A landscape with many valleys, sampled at points; each row gives a point and its height.
A ball rolls from a point to whichever of its 2 nearest points has the largest drop for the distance, and stops where none of them is lower. Distance is the straight distance between rows; heights are no part of it.
z859: [-15 -12  11 -10   7 -12 -12  23   3  41  11   4  14  26 -17  33 -30  19
 -18  43]  h=444
z653: [  3 -17  20  -9 -36 -10  -6  32   3 -30   5  13   8   5 -43 -18   5 -12
  28  13]  h=309
z313: [-22  30 -37 -14 -21 -47  -4  30   4   5  13   5  47 -19  22  15   8  40
 -21  -4]  h=624
z442: [ -9  32  15   6 -21   0 -41  44   1 -27  22  18  -2 -25 -17   0  64  -1
 -23 -32]  h=336
z723: [ 28   2  27 -44 -21   6  -9   7  28 -31  19  -7 -21   0  -8 -32   2 -23
  20  17]  h=374
z517: [-25  38  22  -1 -16 -10  -5  25 -22 -11   5   8 -14 -20 -14  18  70   7
 -28 -14]  h=304
z187: [-13  41 -26 -37  -6 -21  -6  36  13 -12   5   0  42  -3   4   6  24  50
  13 -18]  h=636
z2: [-24   8 -16  -3 -22 -26  25  17 -48  23  -6   4   0  -4   2  14 -17  36
  -3  19]  h=299
z440: [  6   8  13  12  18  35  21 -37 -34  -2 -11 -24 -14  -1   3  20 -10  -5
  -2  -1]  h=338
z822: [ 24 -14  28  25  10  41 -24 -18 -19   3  13 -14   6   7  -8  24 -13 -39
 -35  14]  h=380
z817: [ -7  -4  18 -10   8  -6  15  -6  14 -17   2 -14 -32   3  -4 -40 -15 -32
  35  -6]  h=311
z996: [ 23  -1  16 -38 -30  -1 -32  30  25 -15  18  18 -18   4 -11 -20  30  -8
 -10   9]  h=401
z267: [ -2  15 -50  -6  -3 -14  12 -10 -10  29 -15  25 -11 -13  35   1  13  54
  -2 -13]  h=349
z86: [ 25  -7 -14   1 -33  10 -31  23   4 -17   6  31   2 -15  -5 -61  -3  -8
  32 -20]  h=410
z635: [ 16   1   7  20  27 -21 -45  32  13  23  18  21 -14   8 -16 -15  10  -9
 -24  11]  h=262
z516: [-15  17  19   4 -35  -3  -7  23 -18 -27   5  -9   1 -37 -23  -7   4 -31
  -1  -1]  h=270
z850: [ 40 -17 -11  17  28  22 -25 -18  24  15  24  34 -13  24   3 -29 -12  27
  24   6]  h=63
z865: [-18   8  -1  -5   9 -11  29  -8   3 -12 -19 -15 -25 -10   7   2   3 -22
   6 -12]  h=279
z225: [ 36 -25  -1  32   4   0 -24   6   0 -14  10  25 -15  -5  -6 -59 -10 -19
  23 -12]  h=377
z933: [ 22 -18  28  14  19  37  -5 -41  23 -27   5 -25  10  13  -4  18  -1 -30
 -18   7]  h=318
z586: [ -8  18 -14 -22  20 -14  36 -22 -12  18  -3 -26 -19   7  37  28 -24  21
 -14  22]  h=403
z99: [-35  16  19 -20 -40 -29  12  31  -2 -21   7  -5  15 -16 -27  19  22 -11
  -7   6]  h=235
z240: [ 11 -17  22  30  35  25   6 -43  23 -30   9 -19  -6  21  -7  -5  -6 -19
  25  -8]  h=247
z307: [  2  21   9  13  12   9 -31   3  32 -26  13  -3  42 -19 -23  30  17 -13
 -20  -5]  h=271
z813: [-13   7 -33 -27 -19 -20 -16  26  30  16   4   4  39 -22  16  -2  -8   2
 -23   2]  h=614
z582: [  5 -29  -4  -6 -29  25  18 -23 -19  10 -16   5  -6  -4   9 -37 -19  -3
  26  -1]  h=426
z905: [-37  -3  24  -9   9 -53  17  35  22 -20 -14  -7   1  17 -23  12  33  -4
   2  -3]  h=394
z973: [ -3  41  21   7  26  20  -8   4 -13 -16  10 -29  11 -25  -9 -17 -22 -11
  27  -4]  h=167
z625: [  7  -8   4  17  30  29   0 -17 -11  42  10 -19   8  17  16 -10 -51   4
   9  13]  h=287
z588: [ 12 -21  17  35  -7  39  -8  -3 -43  36   8  -5  11  24  -3  32 -43 -21
 -25  10]  h=428
z146: [-30   1   0 -19  15 -46  35  -1  43 -21 -14  -5 -18  14   1  10  36  -1
  16 -25]  h=417
z560: [ 11  10  -6  17   5  20 -42   5  31 -11   7  -7  44 -28   6 -14  -6 -20
  -4 -16]  h=203
z893: [ 21  17 -13  -4  22  17 -32   3  20  26  16  18 -14  -2   3 -25   9  15
   9   1]  h=151
z56: [-32  44  -2 -33  -3 -40  25  32   1 -23  -9 -22  -2 -11   9   1  15  26
  16 -14]  h=678
z601: [ -6 -11 -28  20 -19   6  19 -23 -29   4 -10  -5  38   0  20  57 -19  11
 -38   5]  h=551
z208: [ 11  -6  -2   4  19  14 -19 -14  23   1   2   6  12   3 -12  24  20  -2
 -22   7]  h=332
z960: [ -8  14 -15 -33   1 -15  12  11  26 -15  -4  19  14  12  -4  -9  31  44
  44 -22]  h=653
z913: [-17  -2 -10 -26  13 -30  15  10  23  23  -2  -6  29  19   4  25 -28  32
   0  31]  h=481
z696: [  1  25   3   0  17 -13 -31  32   3  29  13  22  -5  -1  -7  -7  36  31
 -13   2]  h=211
z931: [ 11  -7  -6 -26  22   1  -5 -23  52  16  10   6 -16  13  11   0  11 -11
 -12   9]  h=375
z402: [  0  26 -31  15   8   9 -30   2  10  -2  -4  18  20 -32  10 -12  15  11
   0 -33]  h=254
z71: [ 32 -15   9  50  29  -4 -42  22  -4 -12  12  23  -7  -4 -24 -23  -5 -19
  -6 -10]  h=325
z84: [  4   4   8  29  17  35  -7 -14 -33   5   8 -25  29 -12  -4 -14 -37   2
  22   3]  h=231
z579: [-20  21   3  -5  -4 -26   0  36 -28  19  -3   1  -1 -14 -17  -7  -6   5
   0  10]  h=263
z292: [ 36 -31  11  17  46  18  -7 -42  27  -2  35   2 -13  35   2 -26 -10  -4
  21   1]  h=166
z212: [  9 -19 -23  26  -7  34   3 -34 -25  23 -15  -4  23  -6  26  15 -21   5
 -15  -3]  h=573
z513: [-20   9 -37  22  14 -39  23   7 -40  24 -24   7 -14  -3  23  12   7  39
  -8  -6]  h=327
z80: [ -7 -27   0  -6 -13  10  38 -25 -26  22 -20 -24  -8  19  29   2 -37 -16
  -2   9]  h=217
z567: [ 30 -20  45 -10   4  -2   5   3   5 -29  14 -12 -43  14 -18 -32 -16 -39
  12  22]  h=344
z221: [ -8 -12 -35  15   3   4  10 -21  -9  34 -10 -12  26 -13  43 -21 -43   3
  -3  -4]  h=590
z337: [ -4 -17  33   2  -4 -38 -13  40  32 -36   1   8  -2  13 -37  -6  20 -24
   4  -1]  h=360
z948: [  7   7 -32  -4  13  17  14 -57   9   9 -12  -2  -8 -13  32  14  16  14
 -20 -16]  h=164
z739: [-17 -16 -35  20   3 -38  20  -3 -17  12 -22   2  31   9  13  49  -2  20
 -36   2]  h=531
z701: [  8  17 -12  -7 -15  13  -7  15 -19  -1  -5  20   8 -16  -6 -43  -4  22
  49 -14]  h=443
z412: [  1 -20 -21 -24 -24  13  15 -38   7  14 -20   0 -12 -11  28  11   2 -14
 -23  11]  h=116
z297: [  3  48  14 -22  17  10 -28  21  23 -20  18 -10  -2 -12  -9  -6  18  -1
   6  -9]  h=267
z282: [ 13 -23  30   6 -37  28  -6  -2 -27 -12  15  -6  15   2 -24  -7 -26 -27
   9  29]  h=370
z902: [  4   2 -19 -25  -9  18  26 -31  -6  22   0   7 -33  -7  26 -37  -7  20
  33  -4]  h=400
z413: [-16  15  10   6   9 -18  13   7 -11 -17 -22  11 -39  -3  -9  11  66  14
 -10 -21]  h=278
z344: [-18   6   1   4  -5 -20  39  -1 -37  -5 -34   0 -32  -5  -6  12  20   7
  -2 -11]  h=249
z794: [ 22 -51  14  39  10   7   7 -28  -4 -26 -19   9 -35  26  -7  -1   5 -40
  -6 -17]  h=224
z230: [ 24 -46  20  15 -30  23  -2 -14 -14 -21  -2  -3   3   6  -6 -45 -23 -31
  25  12]  h=409
z363: [ 17  40   8  -8  -3  18 -53  34   6 -16  36  15  14 -13 -23  -4  36  10
  -8  -7]  h=320
z468: [ -8 -15  -1 -11 -11  -9  34  -3 -36  23 -24  15 -40  20  -8  -2   9  26
  13  14]  h=214
z597: [ 14 -13  29  28  20  30  10 -21 -25 -26 -15 -11 -31  10 -20  20   6 -28
   1  -5]  h=289
z425: [-11   8 -36   8  13 -24   6   3 -10  26   2  -7  26  14  28  46 -30  40
 -21  26]  h=510
z112: [-11 -15 -30  -5  -9 -11 -14   7  17  45  -2   8  30 -16  25 -18 -38   4
  -9  12]  h=603
z844: [  9 -29   5  -1  20  13  -8  -6  23  42   4   6  -5  39   3  22 -30  16
  -4  35]  h=396
z453: [ 12 -43   7  25  28  32   3 -15   3  51   3   1 -19  53  19   7 -47  -4
   3   8]  h=341
z125: [-17  32   5 -36 -12  -7  14  23  31 -42  -4 -11  -6  -4  -3   0  36  15
  26 -29]  h=668
z618: [ -5 -24  -2   4  -8   6  11  -1 -37  43 -15   6 -34  13   4   6 -24  -8
 -11  16]  h=162
z906: [ -6   5   2 -13   0   0  33 -11 -22  14  -4 -41  12  13  28  51 -43   0
 -26  27]  h=429
z178: [ -2  13 -26 -18   4  -3  27 -18   2  12 -10   1  -4   1  18   0  -8  31
  17   4]  h=376
z481: [  3 -15   5 -11 -60  -9  -7  17  -5 -21  -1  35  17   0 -34  -3  33   8
   4  -3]  h=253
z558: [-22 -11  -2  -6 -49 -25   0  17  14 -24 -12  14  23 -17 -23  27  42 -11
 -26 -10]  h=201
z394: [ -8  -6 -20 -10 -26 -10   9 -14  -2  -6 -25   9   7 -23   9  23  23  -5
 -24 -10]  h=159
z617: [  7 -29  -9  13  -2  13   9 -35   3   1 -21   3 -19  -1  16   1   2 -42
 -21 -14]  h=165
z758: [ -1 -10  19  33  29  39  28 -60  -8 -20 -10 -42  13  13  10  10 -14  -8
  15 -18]  h=313
z386: [-23  55   9  -6  18  -8 -23  41  -8   1  11 -17  11 -32 -12 -11  -7  -6
   3  -6]  h=221
z476: [ -9   2  -1 -45  14 -23  26 -20  50  -1  15   1 -36  12   9  -5  15 -11
  21 -12]  h=402
z666: [  0   3  34  22 -10  14 -10  12 -16 -38  12 -16   8 -11 -34   2 -20 -41
   8   9]  h=317

For each start below, name the point where the ball stops.
z813 -> z973
z913 -> z973
z701 -> z850
z723 -> z618

Call two points neighbours if one is among the 2 nearest of the other. Go from one point of each pair to the other, from neighbour to neighbour, staying as low as possible. Name the highest point that can't be avoided.
z850, z558 -> z440
z850, z560 -> z402
z386, z850 -> z178
z973, z618 -> z442
